A landscape with many valleys, sampled at points; each row gives a point and its height.
From any point a ball rolls to the lowest of the 2 points nearest to it. It stops when none of these is lower. Distance is the straight distance between rows; heights are no part of it.
<367>:  32  41  -7  -5  -2 -27  -7 -11  30 -27  -6 -18 -16   5 -32 -15  42  56  39 -26  20  12   6 -24  19 -10 -18 -17  h=6.67
<1560>: -29 -27  23 -19 -31 -62   1 -27  -9 -38  -3 -10   3  11 -39 -14   9  20  21  19  17   6  60 -19  17 -63  56  27  h=7.26
<1398>:  -6  69 -23 -13  11 -23  16  13  50 -67 -39  -3 -38 -26 -15 -31  42  45  44 -15  25  -3  -6 -42 -20  45 -10  22  h=1.67
<1512>: -25 -34  -6  -4 -36 -61  34 -34  -7   1 -55 -16  28   9 -51   0  37  44  32  -9   5  13  35 -58  29 -24  19   8  h=7.10
<285>:  -7  76  -6  -8   6 -30   9   2  39 -71 -21  -3 -50 -39 -12 -17  11  49  31  21  22 -10   1 -36 -22  38  20  38  h=1.59
<373>: -26 -49   6  -4 -43 -51  24 -33 -14  -2 -40  -4  43  23 -35 -12  22  25  19 -10   3   3  49 -39  35 -46  31  11  h=7.49
<273>:  -3  67 -20  -4  -6 -17   0  19  33 -40 -20  -3 -24 -11   5  -6  34  48  29 -26  34  -3   7 -28   6  47 -16  18  h=2.76
<834>: -39  53 -26 -16 -34 -33  17  13  33   8   8  12 -36 -12 -33 -44  24 -10 -10 -13  -5 -35  25 -26  -9 -11   7  74  h=3.38
<849>: -17 -59  28  -1  -6  -5  -3 -15 -21 -25  -9   7  32   8  -9 -37 -11 -31  -4  10  -3   9  52 -13  24 -49  30  -5  h=6.08
<91>: -21  37   5 -14 -17 -23  24  14   5  11  26   5 -27 -10   4 -12  15   3 -33   0  20 -41  14  -9 -10 -25   7  49  h=3.96
<162>:  -7 -19  -9  32  19  38 -27   1   4  78 -20   0   6 -19   6  12  22  -6 -24 -29 -42  15 -53  -1   8  33 -43 -58  h=4.57
<773>:  17  63 -18 -24  27  10  23  29 -17 -17   3  15 -43   5  56  41 -14   9  11   6  15 -18  17  41 -46  54   8  42  h=3.50
<355>: -30 -62  45  13 -33 -35   2   0 -30 -51   9   9  14  -2 -18 -16 -21 -52   1  38   2   7  56 -11  14 -60  64  25  h=6.61
<948>:   2  36  -1  -5   0  -1  11  16  -7  -5  16   0   7   9  22  -3  24  14 -12 -16  30 -28  -6  -2  15   9  -9   8  h=1.12
<1228>:  38 -31  17  38  48  24 -22 -80  45  -9 -15 -24  14  29   8  32 -21  18  16   0  32  -4 -36  26  -6 -72  42   1  h=7.04
<132>:   4 -43  20  16  20  17 -12 -18  15  12  26  -1  28  10 -20 -32  -1 -20 -27  -1 -18  -7 -25 -13  25 -61  -4 -46  h=5.92
<1243>:  11 -30  11  28  13  30  -7 -13 -12  31 -51   8  11  -6  16 -24   4 -17  25 -51 -26  32  21 -12  18   5  -7 -28  h=3.90
<1587>:   9 -56 -18  19  42  21 -26 -24  44   4  26  15  -6 -20   2  77 -59   8 -42  47  -7  46 -25  42   1  20  34 -20  h=3.89
<383>:  20   2  -2  -1  31  14   6  -9   2  13  29   5  22  26   1   2  -4   9 -27   2  12 -36 -48  19   3   0  -8 -27  h=5.32
<1674>:  38 -47  -8  32  47   4   7 -36  33 -14  53   3  -8  -8 -22  72 -77   6 -29  32 -16   7 -30  45 -31  16  34 -22  h=6.57
<1204>:   1 -49 -10   5  47  24 -33 -33  41  20  30   6  -3  -7  -5  44 -50   2 -49  38  -4   9 -44  24   3   3  16 -33  h=4.30
<1521>: -60   5  -5 -20 -57  -5  26  39  10  38  11  14 -11   0   3 -68   4 -62 -17  45 -41 -34  11   2 -24 -46 -19  57  h=3.06
<1561>: -20 -12  -9   4  14  35 -18  12 -19  12   3 -11  27  -9   3 -17 -15 -20 -48  14  -8   0 -29  -4  18   5 -15 -24  h=2.83
<531>:  -1   5  15  33  -6   8  -4   3 -17 -57 -10   8   4  -8  22  -6 -21 -20  15  34  16  11  30   5  22   5  39  15  h=3.91
<84>:  18  19  -1  23  19  19  -4 -28   1 -28 -21  10  14  20  18  -7  -5  34  44   5  15  20  28   3  19  -5  26  -8  h=3.58
<337>:  25  13   4  25  12  16  -3 -16   8  -4  -8   9  15  24  15 -16   6  26  36 -21   8  13  13  -5  24 -14   1 -21  h=2.91
<1404>:  16  40 -15 -49  23  13  15  30 -13  19   6  16 -11  18  38   2   6   5  -7 -21   8 -26 -25  50 -49  13 -39  -8  h=3.81
<954>:  -7  25 -18 -61   5  38 -38  46   4   1   9   7 -26 -12  26  -5 -12 -21 -19   2 -26  -6 -30  54 -68  22 -54 -30  h=1.91
<515>: -48 -14 -10  -9 -16 -51  36  -6 -12 -19 -82 -12  29  10 -34   3  22  52  60   1  18  26  30 -50  10  21  20  31  h=5.90
<1254>:  18   1 -30  18  50  56 -25  -2   9   6 -21  19  16  13  43  20  -9   3 -20  20   0  59 -12  14   2  86   1  -2  h=2.77
<299>: -19  41  -8 -42  -6   7  26  52  15  20  -2  28 -39   6  52 -35  -4 -22  14  21 -23 -33  23  29 -41  45 -61  44  h=2.36
<1618>: -25  -3  16 -48 -31   5   3  45   6  14  15  12 -25 -19  26 -33  -7 -31 -42  39 -44 -42   4  21 -53 -24 -38   1  h=2.62
<753>:  36  31  -9  -6  46  -4   6 -20  17   9  37   3  -3  48  -4  24   6  42   4  -5  30 -38 -38  43  -8  30 -12  -9  h=5.25
<1194>:  25 -11   4  26  12  39   0 -25 -12  36 -71  12   3  -8  20  -5   9   4  45 -62 -23  30  22  -9  12  26   4 -23  h=4.50
<1068>:  -4 -25  18  -8 -33 -45  13 -18   1  17  43 -15  25   9 -27 -26  51 -34  -2 -36 -11 -11  15 -26  37 -67 -14 -36  h=4.92
<665>: -15   3 -41 -36  21  43 -21  20 -25  32 -14  -6  15   9  14   9 -17  -2 -40   4 -12   9 -33  34 -32  43 -42 -15  h=1.61
<271>:  21 -60  20  19  36  24 -19 -38  35  19   9  -6  20  22  -9 -17 -11 -11 -11 -12  -6   5 -30  -6  15 -87  10 -37  h=6.26
<202>:  20 -59 -10  32  48  40 -33 -47  33   2 -10  -3  -7  -1   9  39 -44   2 -27  29  21  47 -29  18   4 -49  53 -14  h=5.01
<780>:   0  -6  -7  29   8  29  -1  27 -23 -50  -9  -9  -2 -20  30  17 -38 -32 -21  42   4  21   4  12  17  50  33  27  h=3.39
<158>: -37 -38   4 -25 -47 -73  14 -26  -3 -25 -28 -13  22  20 -48 -20  23  30  16   8  15  10  50 -32  26 -50  48  28  h=7.59
<1165>:  -9  11   4 -13 -47 -41  12  20   8  13 -70  15 -30  -8 -26   5  60  -1  79 -44  15  16  29 -50  -4  50 -23  -6  h=5.27
<54>:  -3  42  -1  -4 -44 -19   6  18  12  21 -33  13 -28 -20 -11   7  66 -11  60 -62  21  -1  12 -49  10  54 -40 -13  h=5.64
<213>: -19 -40 -13 -10  25  22 -40 -20   4  28  32   5  10  -7 -24  31 -51   2 -67  41 -21  -8 -40  21   6 -20   6 -35  h=3.86
<748>:  42  34  -8 -23 -11 -42   9 -21  37 -36 -12 -32 -23  -8 -56 -24  55  29  38 -36  12   3  -3 -42   4 -18 -23 -24  h=6.63
<238>:  31  32  -8  21   7   9  10   0   5  17  11   9  18  22  19  -4  27  22  10 -34   8 -14 -25  -2  26  20 -30 -29  h=1.23
<1455>:  17  37 -25  11   4  48   2  19 -15   9 -37   0  21   5  56  -7   8   0   4 -31   3  22 -18   8  -2 117 -31  14  h=3.60
<781>:   0 -12   9  32  16  42 -24   5  -7  70 -39   1  -3 -27  11  -6  27 -28   1 -38 -38  26 -24  -5  23  40 -31 -50  h=4.18
<980>:   9  11 -41 -16  52  58 -16   6  -9  16 -14  11  17  12  33  31 -13  -2 -24  10   3  37 -20  26 -21  99 -21   3  h=2.33
<46>:  35  16 -10  18  16   4  16  -6   5  49  15   9  23  19   2   3  26  12  -3 -33  -1 -32 -58   5  14  10 -43 -38  h=2.09
<436>:  -4   2   6  20 -38  16   2  24  -8   0 -60   9  15  -2  24 -18  10 -15  73 -50  -3  24  27 -10  14  68 -21   8  h=4.51
<154>:   3 -38  20  11 -13  26  -6  -5 -27  51 -82   8  -3 -21   6 -16  15 -36  48 -49 -32  29  33  -6  33  51 -15 -10  h=4.24
<726>:  21  67 -17 -10  24   4  13  13 -11 -32   3  12 -23   6  47  47   1  36  11   9  26 -16   4  28 -20  74  17  34  h=3.22
<783>:  22 -15  20  18  15   6  -6 -32  12  -6  20   3  17  30 -10 -18   7  13  14  -6   6  -2  15  -3  28 -64  18 -25  h=3.47
<631>:  29  37   1 -18  33 -12   8  -2  -4  11  46  -3 -22  35 -11  29   5  37 -12  -5  31 -46 -32  38 -24   4  -4   5  h=4.93
<475>: -54 -21   1  -4 -11 -39  22 -21 -19 -29 -68  -4  48  16 -23   5   1  50  53  14  14  14  44 -44  26   8  36  30  h=5.35
<1748>:  27  54  -2 -20 -12 -34  11 -14  51 -54   6 -31 -30 -14 -44 -36  50  41  13 -28  13 -22 -17 -37  -3  -7  -1   2  h=6.95
<335>:  40  24  40  19  -2 -46 -16 -26  12 -25  72 -33 -28  12 -52  -1   7  28 -13  26  15 -14  -4 -14   5 -56  32  10  h=2.96
<1169>:  26  -8   1  -1   9  -9  28  26 -34 -17  50   1 -17  -4  -4  57 -65  -7 -36  19 -12 -10 -21  22 -60 -21  22  -4  h=4.22
<89>:  16  37 -17  -9   9   9  17  19 -11  14   4   6  20  14  31   0  21  14  -9 -31  14 -27 -27   7   3  30 -29  -7  h=0.13
<836>:   7 -17  -9  27  15  25 -11  -4  -5  51  -5   1  22  -7  -3 -12  16 -10 -25 -26 -30  -3 -54  -9  12   3 -39 -54  h=4.94
<934>:  32  27  35  34  -2 -41 -13 -26  -2 -41  52 -25 -30   0 -39  11  -2  38   8  39  16   7  17 -13   9 -50  44   6  h=3.29
<364>:  -4  55 -22 -37 -10   5  31  46   7  33 -26  20 -22   6  61 -16  12   4  12 -17  -2 -28  10  21 -28  43 -60  48  h=2.72
<391>:   3 -25  24   5 -28 -24  11 -23 -15  41  27  -1  26  -3 -23 -24  52 -47   6 -41 -27 -14  -1 -34  30 -47 -32 -56  h=5.13
<1586>:   0  30 -25 -56   9  43 -14  49   0   9 -14   7 -25  -4  56 -13  -5 -23  -3  -4 -24   0 -16  50 -66  50 -67  -8  h=1.48
<1603>: -44 -85  18  -4 -48 -16 -15  31 -24  -6 -34   3  28   8   9 -51   5 -60  29 -16 -23  27  16 -28  18  13   1  47  h=5.77
<505>:  -4  17 -45 -53  23  54 -30  30 -19  19 -14  -1  -5   0  27  16 -14 -10 -15   0 -11  28 -22  57 -62  55 -53 -11  h=0.87
<580>:  32  27  -6  15  -3   2  10 -23   8  20 -45   2  -3  11 -11  10  31  46  73 -51   3  16  22 -27  17   5 -18 -38  h=5.65
<1308>:   8 -63 -13  23  40  32 -36 -36  45  16   3   8  -6 -14  21  62 -45   9 -37  45  22  66 -27  35   7 -17  38 -18  h=4.38
<187>:  42 -30   3  19  57  18  -7 -53  61   2  25   6  -4  21  10  31 -32   7 -20  31  15  -6 -45  36 -13  10  13 -27  h=6.30
<333>:  10  -4  22 -27 -15 -24  26  23 -24   9  61   4 -30  -7   0  24 -42 -13 -46  32 -18 -28 -16   8 -65 -63   4 -12  h=4.46
<1478>: -35 -38  39  19 -39 -61   1  -1 -22 -55  15  10  -7  -8 -18   1 -12 -23  22  39   4  13  63 -14   4 -57  76  43  h=6.80
<882>:  19 -11  26  47  -7 -20  24  17 -28 -40  56  -6  -2 -11  -3  32 -36   0 -33  42  -1 -11  -8  -8  -1 -29  50  -1  h=3.80
<232>:  16  -3  24   1   1 -20  -5 -30  11 -15  22 -10   7  27 -37 -14  20  31  22  -5  12   2  36 -10  31 -70  20  -9  h=4.13
<805>: -21   1  37   6 -23 -25  11   1  -8 -17  66  -9   1  -8 -18 -15  14 -26 -32  13  18 -29  14 -21   8 -59  40  13  h=2.10
<1286>: -54 -61  13  20 -11  22 -33  18 -21  35 -18 -16  30 -18  -9 -27   5 -46 -16 -11 -40  32  19 -25  29  -6 -36 -30  h=5.85
<1436>:  36  32  -9 -13 -25 -39   6 -17  23  -5 -23 -14 -34  -8 -47  -8  67  19  46 -50  18   8   4 -54   5   9 -39 -36  h=6.25
<356>:  17 -11  25  21  14  13  -3 -16   5 -17  32   7  10  20  -5 -19  -7  -2  -8  25  13  -6  -2  -2  27 -43  27 -25  h=2.88
<400>: -23   6  28  -9 -25 -21  23   3 -18  13  63 -15  -8  -7 -16 -12   7 -16 -56  20  13 -44  -7 -14 -15 -74  27  15  h=1.83
<101>: -14  58 -37 -16 -37 -28  24  23  24  37 -14  12 -25 -20   1 -19  49  -5   4 -50   7 -31   4 -31  -4   5 -45  47  h=2.21
<1557>:  57 -12   1  45  49  10   1 -43  30 -20  14  11 -10  20  13  34 -34  22   4  49   6  13 -25  40  -4   4  51 -11  h=7.60
<147>: -25  47  -6  -9 -23 -36  17   1  17   4  24   5 -41 -13 -22 -31  14   2 -31   1   6 -41  26 -29 -16 -22  21  66  h=3.71
<1044>: -10  -1 -26 -44  -1  27 -46  22 -26  10  22   8 -21 -27  -7  41 -57 -13 -35  30 -28  19 -15  64 -49   3 -12 -19  h=1.00
<1417>: -39 -32  -7   7  -4  30 -27  29 -29   2  15 -20  15 -33  -4  39 -58 -28 -59  61 -23  24  -1   9  32  -1  15  -4  h=1.44
<507>: -30 -82  13  12 -41  -6 -10  14 -40  12 -71  -1  31  13  -1 -41  -9 -31  32 -18 -24  39  38 -20  27  28   7  40  h=5.33
<678>:   6 -41 -29  12  52  39 -26 -13  37   9   9  29   4 -12  22  80 -39   8 -33  51  -7  61 -15  38   2  43  27  -9  h=3.55
<27>: -33  -2  -3  -3 -12  25  12  32 -22 -18 -12  -5  -5 -20  36 -11 -26 -44 -22  28   6 -25  -3   0  -6  18   8  55  h=2.03
<1212>: -24 -35 -11  26  13  40 -27  21  -7  -5   6  -5  11 -25   5  39 -57 -30 -46  65 -17  53  13   9  41   1  29  -8  h=1.96
<1317>:  -1  58 -13   0 -13  -3   8  23  11 -13  -5   0   0  -1  23  -1  30  31  14 -32  31 -17   4 -12  15  36 -20  17  h=1.98
<1654>:  -6   4 -14 -23  13  31  -2  20 -26  10  -2  -4  22   0  14  -6 -13 -12 -47  11   2 -17 -34  18 -10  15 -21 -12  h=2.34
<1448>: -30 -27 -12 -18 -14  16 -29  30 -46  10  22 -18   2 -36 -10  56 -69 -13 -62  51 -33  12  -5  34  -4 -10  10   2  h=0.93
<1256>: -26 -30  31   5 -23 -59  10 -29 -36 -56  -2  -4  -1 -10 -31  13 -22  15  33  41   9  12  64 -12  14 -58  74  36  h=6.99
<844>:  27   9   6  25   1   8   3  -6   4  13   4  11  20  12   5 -20  26   3  22 -39   3   2  -2 -14  30  -7 -23 -37  h=2.11
<1106>: -12  19  15 -30  -8 -59   9 -22  23 -72 -14 -18 -36 -24 -46 -33  14  38  40  14  21  18  28 -33 -18 -22  38  24  h=2.68
<782>:  19   8  -2  22   1  23  17 -27  -5  21 -68  11   7   6   6  15  13  36  74 -56 -11  17  30 -19  11  23   4 -27  h=5.12
<372>:  21  15  33  37  -5 -37   9   0 -15 -35  62 -15 -19  -1 -13  26  -9  13 -17  37  18 -14   5 -13   4 -36  43  11  h=3.59
<237>:  -4   1  27  10  -3   4   5   3 -10 -20  43  -2  15   2  -2 -18   2 -20 -23  18  15 -24  -2  -6  19 -37  22 -12  h=2.46
<1174>:  32  38   5 -16  13 -24   2  -1   6   8  49 -12 -20  26 -19   8  24  42 -22 -13  28 -42 -26  12  -2 -12  -5  16  h=4.58
<750>:  25 -27   6  36   3 -16  35  30 -32 -40  49  -8   8 -11  -6  51 -73   2 -50  29 -18  -5 -19   5 -28 -16  45   1  h=4.01
<584>: -11 -26  26 -14 -34 -54   5 -18  12 -10  43 -20  11  14 -38 -34  41 -12  -1 -23   2  -8  40 -18  36 -72  14 -11  h=4.60
<1694>:  11  23  -8  33 -14  39  -3  13  -3  -9 -55   6  20   0  41 -24   7   2  51 -38   2  38  21   0  12  82 -14   1  h=4.19
<1371>:  48 -29  13  29  45  20 -12 -54  66  15   6  -5   9  31  18   9 -17  13  -5   8  21  -6 -50  27  -1 -30   8 -24  h=5.99
<1600>:  40  48 -21   5  39   2  -2 -18  28  -5  16  13   1  46  17  24  15  59  19  -9  24 -14 -31  33   5  58 -10 -12  h=5.62
<1261>:  18  61 -14 -45  29   9  18  29  -9   5   5  19 -35  15  46  19  -1  14   3 -15  19 -24   4  44 -46  34 -16  21  h=3.78
<749>: -23 -19 -12  -6 -29 -66  38 -21 -10   3 -85 -19   6   2 -56   0  52  37  49 -11  13  20  19 -65   7  11   6   8  h=6.56
<233>: -41  -1   5 -36 -48  -2  17  43  15  27  11  10 -19  -9  18 -56   1 -45 -36  51 -50 -44   5  16 -44 -29 -41  27  h=2.81
<1245>: -12  -4  15  19 -33   9   1  17 -24  22 -18   8  23 -23  12 -25  30 -45  24 -51 -11  -2  -1 -22  19  28 -41 -13  h=2.89
<1664>: -25 -15 -22 -30 -20  21 -51  27 -42  20  29  -3 -10 -28  -2  64 -68  -9 -42  43 -44  22   3  66 -25 -15  -3  -8  h=0.40
<1387>:  18  -9   6 -21 -14 -16   7  31 -21  -4  64  11 -32 -22  -3  35 -70 -16 -33  22 -30  -8 -24  24 -80 -54  -1 -22  h=4.36
<902>: -10 -53   6  18  23  23 -35 -22  33  36  23  -7  24  -1 -17 -14 -11  -6 -45  -2 -27  -1 -55 -11  17 -56 -19 -57  h=5.63
<779>:  22  30 -42 -27  48  45   0   4 -16   3  -8  19  18  29  36  19  -9   3  -6 -15  10   7 -29  42 -41  88 -22  -2  h=1.82
<303>: -29 -69  21  12 -10   2 -17   0 -20  29  -6  -9  33 -19 -20 -39  15 -47 -22 -21 -43  16  11 -31  22 -32 -31 -44  h=5.61
<855>:   3  -2  31 -11 -19 -52  -8 -27  12 -34  33 -27 -13   9 -50 -27  24  18   8  -7  15   0  41 -16  22 -67  30   0  h=4.07
<871>:  -2  17  17 -16 -19 -48  -9 -16  27 -55  20 -22 -30 -18 -41 -28  29  28  16  -5  20   0  29 -30   6 -37  30  16  h=3.46
<208>:   8  37  12 -23   1 -24  16  11  -6  14  43  -4 -35   6  -4   2  14  26 -37  -2  26 -45  -6   3 -17 -25   8  28  h=4.23
<755>:  11 -19 -34  12  56  44 -24  -9  19   2  -6  23   4   2  30  48 -28   0 -35  42  -4  55 -15  25   6  64  18  -5  h=3.19
<424>:  -5  32   7  -7 -52 -22  11  -7 -22  61   9  10  -3 -24  -6  -3  72 -45  22 -58   3 -28 -12 -42  12  -2 -46 -26  h=2.12
<1749>:  12  70  -9  -2  12 -12  -4   8   5 -40   7   0 -30   1  26  24  11  55  13  14  34 -11   2   6   4  52  15  26  h=2.78
<1073>: -14 -33 -17  12  12  28 -26  -6   0  47   3  -6  30  -7 -18  -7   2   0 -55  -6 -32 -11 -57  -4   6 -20 -41 -53  h=5.26
<56>:  35 -48  18  29  41  20 -20 -61  41   8  -9 -19  19  28   2   7 -18   5   6 -17  18  -2 -35   8   0 -87  28 -16  h=6.69
<6>: -16 -20   9  -3   4 -16   9 -40 -20 -32 -33   3  29  15 -11  -1  -6  35  44   6  10   3  60 -18  24 -37  39  11  h=5.28
<110>: -29  -1   5  12 -14  18  -5  25 -14 -24  -7   1  22  -7  29 -27  -5 -43  -4  -1  16  -8   6  -9  15  20  -7  26  h=2.49
<722>:   2 -42  22  19  -6   2  -3 -13 -15  40   6   5  25 -14 -15 -31  30 -42  -6 -36 -40   0  -8 -31  24 -36 -33 -61  h=5.34
<1190>:  30   6 -20  -7  26   4  20 -13   2  52  17   3  16  28  -5   6  16  14 -11 -30   1 -44 -65  33 -18   3 -58 -40  h=2.74
<795>:  32  25  37  -1 -11 -44 -17 -28  29 -19  65 -41 -14  15 -64 -22  32  19 -19  -7  12 -22  -6 -15  14 -62  23   4  h=2.50
<681>: -74  -2  -5 -13 -43  -7  17  27   2  17  16  11   6  -2  -1 -46  11 -67  -4  10 -26 -34  14 -17  -8 -47  12  75  h=3.37
<1026>:  39  49 -19  16  11  -7  -3 -19  28  -1 -23  -2  -8  17 -12  -1  30  70  59 -32  17  24   5 -17  20  12 -21 -27  h=6.17
<1201>:  12  -6 -13  48  11  28   7  31 -19 -62 -13 -10  -4 -26  29  30 -42 -17 -16  58 -14  53  20  28  15  62  44  35  h=3.15
<587>: -22   7   4 -34   6 -52  12 -31   2 -55 -36 -20  -9  -9 -48 -16   9  48  47  12  29  21  37 -30  -3 -22  33  22  h=1.49
<1156>: -10  -5  12  29  -5  -2  -1  -4 -27 -69 -30   9   9 -14  15   3 -35 -14  41  36   9  24  53   8  17  -9  53  24  h=4.21
<1438>:  19  51 -13  -2 -34 -24   3   4  14  14 -10   1 -24 -16 -16   5  67  10  34 -62  19  -3  -2 -50  17  27 -48 -21  h=5.89
<1481>:  40 -32  -7  22  56  14   2 -47  45 -11  35   9 -13   6  -8  56 -50   2 -17  33   3  -1 -39  46 -26  28  26 -24  h=6.46
<1724>: -67 -68  10  14 -19  20 -34  32 -26  15 -18 -26  30 -13  -2 -33  -3 -63  -4  -5 -21  34  19 -23  22  10 -34   4  h=6.05
<1014>:  27   2  22 -27   5 -21  14   9 -14  18  70  -2 -29  15 -23  37 -35   1 -28  20   9 -37 -31  29 -65 -59   0 -13  h=4.59
<63>: -25   8  -7 -11 -16  19  29  40 -15  -1 -15   9 -27 -15  44 -10 -32 -40  -9  38  -8 -27   8   9 -25  21  -4  75  h=1.70
<1223>:  -8  -1  14  32  -7   7  11  23 -20 -48  12   0  -2 -24  21   7 -29 -35 -16  40   9  -4  11   2  10  11  41  25  h=3.63
<976>: -17  11  -8 -42  -9  23  22  47  -3   9 -14  15 -35  -8  54 -26 -26 -35  -4  39 -23 -27  11  28 -47  29 -38  49  h=2.07
<292>: -38  56 -49 -22 -39 -28  24  24  37  24 -13  17 -29  -5 -28 -42  34 -15   8 -32 -14 -26  21 -31  -2  -2 -19  73  h=2.90
<1637>:  17  20 -14  34  16  59 -16   8  -5   9 -44   4  18   3  51 -18   6   3  16 -22  -6  58   2   6  12 102 -14   1  h=3.88
<1019>: -24 -37 -18  22  12  42 -17  26   1   3  22   4  22 -25  16  77 -65  -8 -44  65 -33  64   8  31  35  25  35   2  h=2.48
<1449>: -12 -56  20  14 -34   6  -2   4 -33  30 -76   8  17  -4  -3 -29   1 -31  44 -40 -30  29  37 -14  28  42  -8  13  h=4.77
<145>:  -8  56 -31 -26  -9  23  27  35   2   8 -37   7 -10   9  70  -7   2   4  15 -21  12 -26   6  16 -21  70 -38  59  h=3.05
<1160>:   4  13  29 -12 -12 -34  16  -6  -4  23  82 -32  -9  14 -37  -5  20   0 -54   8  14 -45 -25  -7  -8 -78  17   4  h=1.50
<1395>: -18 -76  34   5  -5  -9  -2 -20 -29 -30   3   4  24   1 -24 -28 -28 -47 -22  34  -7  12  56 -14  25 -72  51  -5  h=6.35
<1355>:  19  -1  22 -30  11 -15  15  -8   4  37  64 -15  -3  32 -45  12 -13  10 -32  17  15 -53 -51  39 -37 -59 -15 -17  h=4.80
<497>: -21 -31 -16  -1  30  32 -38  -7   4  24  14   1  21  -2  -8  10 -32  -2 -58  28 -14   5 -39   2  20  -5  -3 -35  h=3.41
<1084>:  -4  17   6   7 -44 -21  12   3 -15  28   3  10  13 -14   1 -12  51 -32  26 -55   0 -16   1 -35  20   1 -37 -20  h=2.47
<627>:  -7  56 -23 -17 -50 -28  17   9  -3  57  -8   9 -23 -26   2  -1  64 -19  12 -61  11 -30  -8 -39   1   5 -60  12  h=1.62
<253>:  44 -12  12  43  43  16 -10 -55  34 -12   4  -2  -3  27   5  17 -28  22  15  36  14   2 -16  23   7 -54  52  -9  h=7.37
<1112>: -11   2  12   1 -59 -18  12  23  -2  14 -62  17  -5  -4  -3   2  38 -15  84 -50   5  15  31 -31   9  55 -22   0  h=4.90
<1588>: -35  -4   0  -7  -1 -18   7 -25 -25 -46 -54   4  30   7  -6   5 -16  38  63  17  20  16  59 -19  17  -4  39  24  h=4.78
<1751>:  16  -9   0 -26  22  10   9 -10  -6  24  43  -3  10  23 -24   8 -19   4 -36  11   7 -50 -58  36 -22 -30 -16 -30  h=5.04
<1554>:   6 -12  18  25  -5  35 -14   6 -23  46 -50   8   1 -30  10 -24  24 -43  32 -46 -30  24   7  -9  29  54 -35 -29  h=3.73
<993>:  -8  10   3 -63 -10  20 -17  46   2   8  10   9 -23  -9  26 -15 -10 -19 -33  15 -34 -29 -19  38 -60  -8 -47 -22  h=2.30
<440>:  18  35 -24 -16  25  27  13  18 -23   8  -9   8  19  20  40   6   3  12 -13 -22  14 -18 -27  28 -18  60 -25  -1  h=1.08
<1516>:   4  48 -26  -5  -6  32  18  30 -13   2 -34   0  15   2  69  -1   7   2  15 -33  12  -9 -10  14 -12  94 -35  34  h=3.35
<249>:  26  21 -26 -33  27  11  15  14 -13  34  11  12  10  30  14   2   8  11  -7 -27   5 -30 -50  49 -41  11 -47 -30  h=3.36
<467>:  12  23  25  -2 -12 -35   0 -10  11  -3  72 -29 -10   6 -43 -15  38  10 -36 -11  18 -34 -10 -11  15 -60  13   8  h=1.97
<422>:   0 -25 -18  35  23  37  -5  37  -7 -32   5 -10   8 -27   9  58 -57  -9 -40  62 -24  72  15  29  23  53  41  20  h=2.85
<1625>:   1 -22  19  26 -12  16  -5   2 -20  30 -33   8  19 -14   4 -33  15 -37  22 -47 -28  19  15 -19  21  20 -27 -29  h=3.30
<974>:  31 -20  -1  17  42  23  -4 -26  37  20  17   9  17  33   7  -2 -10   9 -21   1   4 -17 -54  16   7   2  -8 -35  h=5.60
<1353>: -13  12  -1  11   6  12  -1 -24 -20 -48 -46  11  17   9  19  -4 -22  15  57  16  16  25  58   3  15   4  35  17  h=4.25
<1736>:  -8 -39  18   1  -4 -10   6 -30 -18 -22 -19   8  35  20  -5 -25  -5   3  23  -7   1   5  61 -16  23 -43  27  -2  h=5.73
<1288>: -21  -6  -3 -21 -14 -45  11 -18   2 -33 -39 -12   8   5 -37 -11  21  47  47 -10  22  20  49 -28  10 -18  11  11  h=2.98
<1269>: -64 -57   3   6 -36   8 -20  34 -26   5 -17 -13  25 -15   9 -45  13 -71  12 -25 -25  10  -4 -28  10  15 -28  36  h=6.02
<1231>:   9  72  -3   1   5 -33  -3   1  15 -52   7  -6 -50 -25   1  12   4  58   8  21  28 -15   3 -17  -9  40  23  38  h=2.24
<759>:  -4  20 -28 -50   2  42 -51  37  -8   2  15  10 -33 -22  16  22 -38 -20 -18  18 -22  18 -25  63 -65  19 -35 -25  h=1.51

Where does a ball stop that starts at each point below?
<1174> -> <627>
<1204> -> <505>
<1308> -> <89>
<722> -> <587>
<187> -> <1160>
<748> -> <63>
<1674> -> <89>
<333> -> <1160>
<1156> -> <1664>
<1694> -> <63>

Call two points neighbours if one is among the 2 nearest of the other. Go from one point of each pair to the other, from neighbour to neighbour, staying as low as possible. Name the highest point that can't be avoided.
<89> and <1664> -> <1353>
<285> and <89> -> <273>
<1160> and <587> -> <232>
<1664> and <505> -> <954>
